Points on a hilly landscape, in no order, each with its height.
From any point a climber steps to the highest of the 2 points nearest to it. It stops when none of these is higher. Distance is the straight distance between rows; heights are no part of it.
j383: [137 124 124 182 185 180  99 101 134 124 161 110 160 154 208  85 149 116
 152 123 132 105]  h=244
j821: [136 174 172 150 148 174 171 131 120  96 135 149 145 120 100 148 127 135
 148 128 115 113]  h=146
j496: [ 96 175 173 182 161 153 133 104  85  65 108 135 126  89 123 112 116 122
 124 105 122 146]  h=447
j670: [ 90 108 134 139 105  93 175 103  80 132  73  98 105 131 201 139 118  65
  89 142 150  98]  h=13
j946: [170 112  78 171 162 129 105 103 185 143 185 220 125 168 128 133 177 157
 113 168 116  65]  h=239
j209: [ 60 135 168 128 150 109 137 164  78  91  91 125  77 160 122 105 119 129
 183  97 139 121]  h=483
j788: [148  91 142  98  82 139 145 108 174 100 100 168 113 129  83 154  89 154
 125 130  96 174]  h=314
j730: [104 172  97 167 169 132 120 154  90  92 136 122 122 161 105 130 156 137
 189 126 109  82]  h=261
j739: [ 81  93 151 128 114 118 112 116 145 100 153 118 146 140 128 177  99 137
 115 113 132 100]  h=141
j179: [174 125  61  94 107  96  91 123 133 164 146 106 126 145 172 143 139 150
  55 127 151  83]  h=361
j107: [168 160 122 121 172 111  96 147 109 145 158  47 156 176 148 141 120 120
 125 107 103  75]  h=323
j590: [ 72  96 124 135 105 118 129 143  79 153 142  78 144 131  76 104 118  75
 148 144 108 129]  h=83
j817: [130 143 147 141 106 114 109 136 153 126 125 152 119  99  84  87 121 145
 135 114 163 175]  h=295
j176: [195  99 139 118  79 144 130 103 136 129 122 180 108  74  89 142 119 128
 118 117 123 128]  h=130
j843: [185  90 141 137  81 137 165 136 143 115 121 129 101  87 126 145  90 108
 112 126  92 128]  h=145
j610: [155 104 142  87 133 180 138 120 137 133 124 164 179  84  87 161 164 113
 175 174 130 141]  h=106
j923: [131 160 122 153 124  93 117 139  60  76  61  86 102 157  97 117 126  88
 157 100 115 103]  h=202
j374: [166 133  91 185 131 131 118  94 211 142 149 190 102 120 157 114 164 144
 148 126 119 132]  h=276
j343: [167 116  98 147 116 154 143  92 158 162 117 209  82 114 176 102 153 161
 136 135 143 111]  h=293
j800: [142  97 149  20 123 147 191 125 123 149  75 153 140 121  71 165 150 111
 153 191 141 191]  h=113
j454: [135 106 110 154 133 150 105 115 157 133 192 223 149 146  92 135 175 148
 110 135 122  50]  h=221
j519: [ 57 119 142 146 182 124  99 133  95 118 151 121 158 159 159  90 111 165
 166 120 111 147]  h=360
j866: [146 115 135  52 106 127 163 114 221 163 171 150  95  79 142 178 158 150
  98 141 104 177]  h=238
j261: [157 160 141 130  82  92 111 156 109 121  75  82 114 144 136  95 111 118
  87  62 145 135]  h=429
j466: [ 96 120  84 102 136 145 121 126 121 185 169  97 145 170 120  88 159 110
 141 145 120 136]  h=518
j387: [164 137 143 129 101 119 139 122 149 118 104  96 106 132 162 129  89 124
  84  87 127 160]  h=402
j599: [156  87 106 106  85 117 115  80 154 112 114 150 124 135 118 164  75 179
  83 118 106 159]  h=331
j933: [109  73 137 103 108 151 118 184 162 135 141 148 173 120 100 154 157 137
 198 140 124 121]  h=59
j956: [ 82 115 126 111 123 105  93  80 131 112  80 104 149 159 139 153  99 110
 132  98 162 175]  h=364
j353: [144  69 142 126 111 192 120  91 114 112 151 163 168 109 113 143 117 137
 118 148 102 118]  h=291
j639: [110 166 160 118 124  70 103 141  58 107  90  84 119 133 116  88  92 112
 112  93 151 156]  h=463
j477: [151 120 150 127 118 163 111 100 125 130 136 138 150 128 132 115 112 133
 116 125 135 143]  h=322
j520: [ 74 117 136 115 118 144 103 101 117 130 140 117 140 178  88 126 128 105
 139  95  87 148]  h=443
j189: [139 192 143 190 149 152  97 137  75  63 101  93 112 107 135  64 134  97
 118  65 106 144]  h=600
j190: [187 122 142 170 111 158 164 126  78  67  78 128 106 108 129 117  98 116
 107 135 101 128]  h=185
j476: [100 151  96 162 136 141 122 153  68  56  91 113 105 170  90 109 121 122
 183 100  97  91]  h=230
j873: [146 149 136 103 161 144 127 132 101 168 151  63 139 159 140 126 139 108
 161 145 116  88]  h=298
j907: [ 79  90 149 118 125 122 110 115  87  97  77 115 122 158 140 113  96 113
 132 115 155 140]  h=390
j218: [121 165  68 171 171 131 141 138 125 147 154 152 132 162 129 119 163 136
 164 163 130  84]  h=290
j473: [146 129 167 106  92 138 158 129 145 132 102 168  97  92  88 110 111 123
 112 127 178 178]  h=281
j146: [105 123 124  98  95 115 118  65 159 148 127 103 120 154 104 149 116  97
 108 104 101 156]  h=410
j382: [206 126 111 179 135 128 109 108 152 109 142 145 138  87 197 150 112 141
  93 125 118  91]  h=351
j330: [102 145  90 176 177 126 120 161 149 143 175 156 151 171 111  91 162 157
 172 154  88 130]  h=269
j991: [138 107  69 141  98 123 128 103 194 159 143 189  98  95 109 134 144 146
 135 153  98 134]  h=262
j694: [116 153 144 167 147 152 100 103 148 102 178 175 140 132  94 148 155 136
 116 109 133  74]  h=197
j101: [183  98  66 102  80 101 115 124 129 148  99  99 102 122 145 145 117 137
  88 134 164 118]  h=379
j447: [106 170  85  83 130  78 128 122 122 183 129  69 105 115 136 151 141 108
  87 139 178 116]  h=460
j918: [204 116  65  62 108 105 117  99 154 141  66 128  78  96 152 172 143 151
  98 133 183 131]  h=395
j459: [136 101 133 138 107 134 166 180 141 142 156 127 128  94 161  92 115 149
 109 154 133 123]  h=196
j927: [145  96 161  90  98 102 149 158 146 141  97  80 105  94 127 124  85  98
  95 152 173 189]  h=255
j125: [120 107  67 109 113 122  95 126 145 167 140 135 121 166 106 126 148 144
 110 121 165 102]  h=454
j244: [162 187 147 109 132 119 139 149 106 143 126  80 147  83  93 152 103 119
  99 143 148 144]  h=232
j46: [124  75 126  55 104 143 171 165 158 124 107 129 114 155 152 155 119 164
 153 141 144 152]  h=39
j53: [138 131 160 108 105 128 140  87 146 133 107 110 114 132 121 136  76 113
  93 121  98 208]  h=389
j711: [ 68 164 173  96 149  75 106 139 121 160 141  92 113 131 110 125 125 115
 162  86 150 123]  h=423
j709: [130 128 160  90 135  97 127 150 114 142 129  66 147 108 114 131  83 118
 113 141 157 173]  h=245
j714: [ 83 118 107 131 114 104 172 144 190 150 150 151  98 103 187 142 133 171
  86 151 159 143]  h=219
j945: [ 93  56 131  72 109 143 184 108 120 146  83 157 161 127  75 173 146  92
 143 192 113 164]  h=105
j21: [197 108  82  50 102 121 131  98 136 147  93 153  89  76  91 174 142 154
 114 173 188 138]  h=381
j241: [ 78  83 185 123 140 110 154 146  77  89  60  94  92 172 158  90  95 100
 163  90 125 149]  h=430
j169: [ 95 111  81 148 121 109  87 146 128 139 161 135 129 184  99  83 121 148
 107 104 133 108]  h=424
j830: [116 103 119 127 122 168 159 131 150 176 156 176 159 151 109 138 192 114
 160 164  80 118]  h=84
j260: [174 125 102 143 107 113 124 125 109 111  96 128 137  93 170 162 126 117
  92 142 174  62]  h=292
j667: [ 65 144 145  99 155  97 110 162 140 182 164 121 120 155 105 101 161 130
 204  98 116 138]  h=452
j413: [141 164 121 155 127  93 109 126 113  93  89  92 142  98 145 155 133  87
 138 113 157  80]  h=270
j156: [ 84  65 145 112 105 133 176 164 128 116 106 108 114 142 148 141 112 128
 167 152 137 122]  h=31
j735: [126  66 126  90  95 156 138 179 187 131 135 146 137 158 132 159 136 170
 197 124  96 153]  h=47
j151: [159 146 115 184 148 154  93  99 129  98 131 118 137 132 167 111 149 104
 135  94 115  91]  h=216
j186: [143 135 153  70 145 120 201 135 115 143  79 127 103 124  92 154 129 103
 138 189 147 167]  h=119
j990: [ 62 117 132 110 132 120 110 146 141 178 178 119 153 180  95 108 144 131
 142 110 103 153]  h=482
j583: [137 165 114 155 149 106  95 120  96  95 118  52 156 143 168 152 113  96
 133 108 102  83]  h=296
j291: [187 141 134 194 102 137 163 119 146  98 119 152  92  96 148 126  88 122
 109 123  96 115]  h=162
j668: [183 124 140  77 113 158 152  91 124 146 109 162 126  85  76 169 143 109
 130 163 130 150]  h=117
j171: [122 100 151  57  72 141 163 144 189 158 146 151 112 107 104 155 153 128
 117 117 136 160]  h=248
j326: [141 168 122 208 159 157  82 132 132  52 130  95 112 135 126  67 131 121
 144  85  72 144]  h=511
j136: [104 206 161 169 200  99  97 130 110 106 152 129 153 143 144 128 117 161
 112 106 148 115]  h=444
j799: [151 157  89 110 148  77  73 141 107 154 138  63 142 175 178 131 134 132
  80 112 133  93]  h=344
j211: [ 87  67 112 114 108 133 142 124 104 144 122 134 163 111  89 131 135 102
 146 176 112 144]  h=96
j288: [111 155 129 178 144 126  93 145 119  97 145 107 129 126 116  89 109 129
 138 103 120 145]  h=450
j111: [134 168 109 147 139 108 144 103 139 149 126 112 127 108 165 140 131 117
 103 148 135 139]  h=384
j723: [156 165 122 161 178 138 112 129 130 168 146  81 129 152 179  83 147 104
 153 120 114 124]  h=271
j229: [135  95 116 120  95 133 177 167 188 167 171 171 106  92 173 116 127 178
 114 159 113 158]  h=210
j855: [196  96 104 138 119 149 130 103 145 119 122 156 118  68 154 162 135 135
 130 144 140  72]  h=320
j962: [160 118 113  68 108 110 162 138 174 148 128 127  91  85 137 177 129 157
  99 165 134 171]  h=231
j115: [ 62 160 123  75 154  48 107 111  96 177 132  72 102 138 125 140 122 102
 109 118 158 129]  h=445
j965: [ 97 129 102  86 120  81 157 144 177 141 104 113  85 104 175 153 118 170
  95 142 162 173]  h=225
j537: [153 140 118 196 119 178 143 141  69  81 126 135 126 116  94  98 124 113
 114 134  99  91]  h=217
j359: [104 117 137 107 149 170 156 116 147 168 155 186 199 100 125 158 180 130
 172 172 118 147]  h=95
j148: [ 70 126 109 140 151 102  81 145  81 119 137 110 150 191 139  72 115 162
 126  91 139 122]  h=392
j410: [107  64 139 126 105 131 180 121 113 115  76 134 111 110 182 142 113  93
 120 163 163 120]  h=21
j508: [154 173 141 126 131 129 182 133 117 107  84 127 113 119  86 139 115 135
 150 147 138 141]  h=129
j627: [141 114 125 172 139 198 104 103  88  90 174 155 164 101  83 114 135 115
 118 137  80  93]  h=253
j676: [121 199 186 103 156  70 103 138  50 146  97  91  96 140 140 111 118 102
 133  69 146 112]  h=498
j859: [ 92 175 172 115 167  78 103 170  51 114 123 107 108 156 141 108 107 148
 171  81 137  89]  h=546
j268: [133  85 109  87  87 174 151 175 153 174 136 152 171 127 106 145 190 110
 203 165  97 129]  h=72
j803: [214 159 122 163 173 146 101  98 141 120 176 140 172 126 177 133 130 161
  85 145 129 116]  h=380
j795: [118 187 129 182 129 119 138 122 117 138 117 130 110 131 143  72 128 112
 112 118 129 135]  h=411
j47: [185 131 121 136 151 177 127 102 138 142 156 176 150 129 144 127 133 179
 110 143 120 115]  h=352
j847: [141 111 131 113  87 118 106 157 176 140 159 143 127  95  51 113 132 143
 125 117 127 151]  h=280
j191: [154 178 146 173 185 119 100 125 139 125 169 126 167 136 198 119 121 138
  78 115 130 126]  h=409
j55: [108 118  74  90 136 108 122 123 121 184 148  94 149 144 123 155 145 115
 115 159 143 109]  h=484
j588: [104 177 161 166 166 176 116 126 130  74 152 152 155 147  88 140 169 129
 156  91 100  89]  h=173
j32: [151 187 179 186 121 134 128 121  67  90  68 117 125  90 134  82 124  94
 102  98 144 144]  h=513
j305: [ 76 186 183 154 173 103 118 146  80  82 112 136 137 111 124 107 113 147
 138 104 152 137]  h=485
j38: [ 91 100 147 166  98 141 160 153 126 126 151 142 120 107 164 120 114 110
  98 133 132  90]  h=180
j275: [161 137  84 152 133 158 162 140 126 159 119 166 122 141 165 106 150 152
 159 151 137  93]  h=317
j895: [108  95 174  94 107 138 176 132 120 151 105 140 115  87 114 104 100 113
  89 159 150 198]  h=267
j640: [ 54 140 178 141 207 143  78 152  83  97 177 114 145 151 136  83 142 132
 186  95  84 128]  h=326
j630: [105  82 149 161  98 146 103 136 149 112 180 124 159 106 127 126 135 116
 108 133 119  91]  h=159
j124: [ 97 105 138 149  99 107  73 140 121  80 127 116 135 155 157 134  92 142
 109  76 137  99]  h=126
j771: [ 99 131 162 105 114 132 145 129 170 140 153 130 132 112  66 144 139 122
 143 133 119 158]  h=264
j825: [126 148  82 162 192 120 123 120 191 151 190 184 143 173 109 132 165 150
 125 168  93 123]  h=254
j550: [131 107 113  98 124 123 116  93 153  97  99 114 149 154 136 168  87 158
 128 126 144 174]  h=347

For each start below, name the point where the climber stops.
j151 -> j918
j739 -> j817
j383 -> j918
j211 -> j275
j46 -> j305
j843 -> j305

Call two points neighbours if one is among the 2 nearest of the other. Go from one point of each pair to the other, from neighbour to neighbour, staying as high as possible. Name the lowest point that can't be avoided.
j275 / j817 -> j508
j918 / j305 -> j413
j466 / j859 -> j53
j189 / j305 -> j496
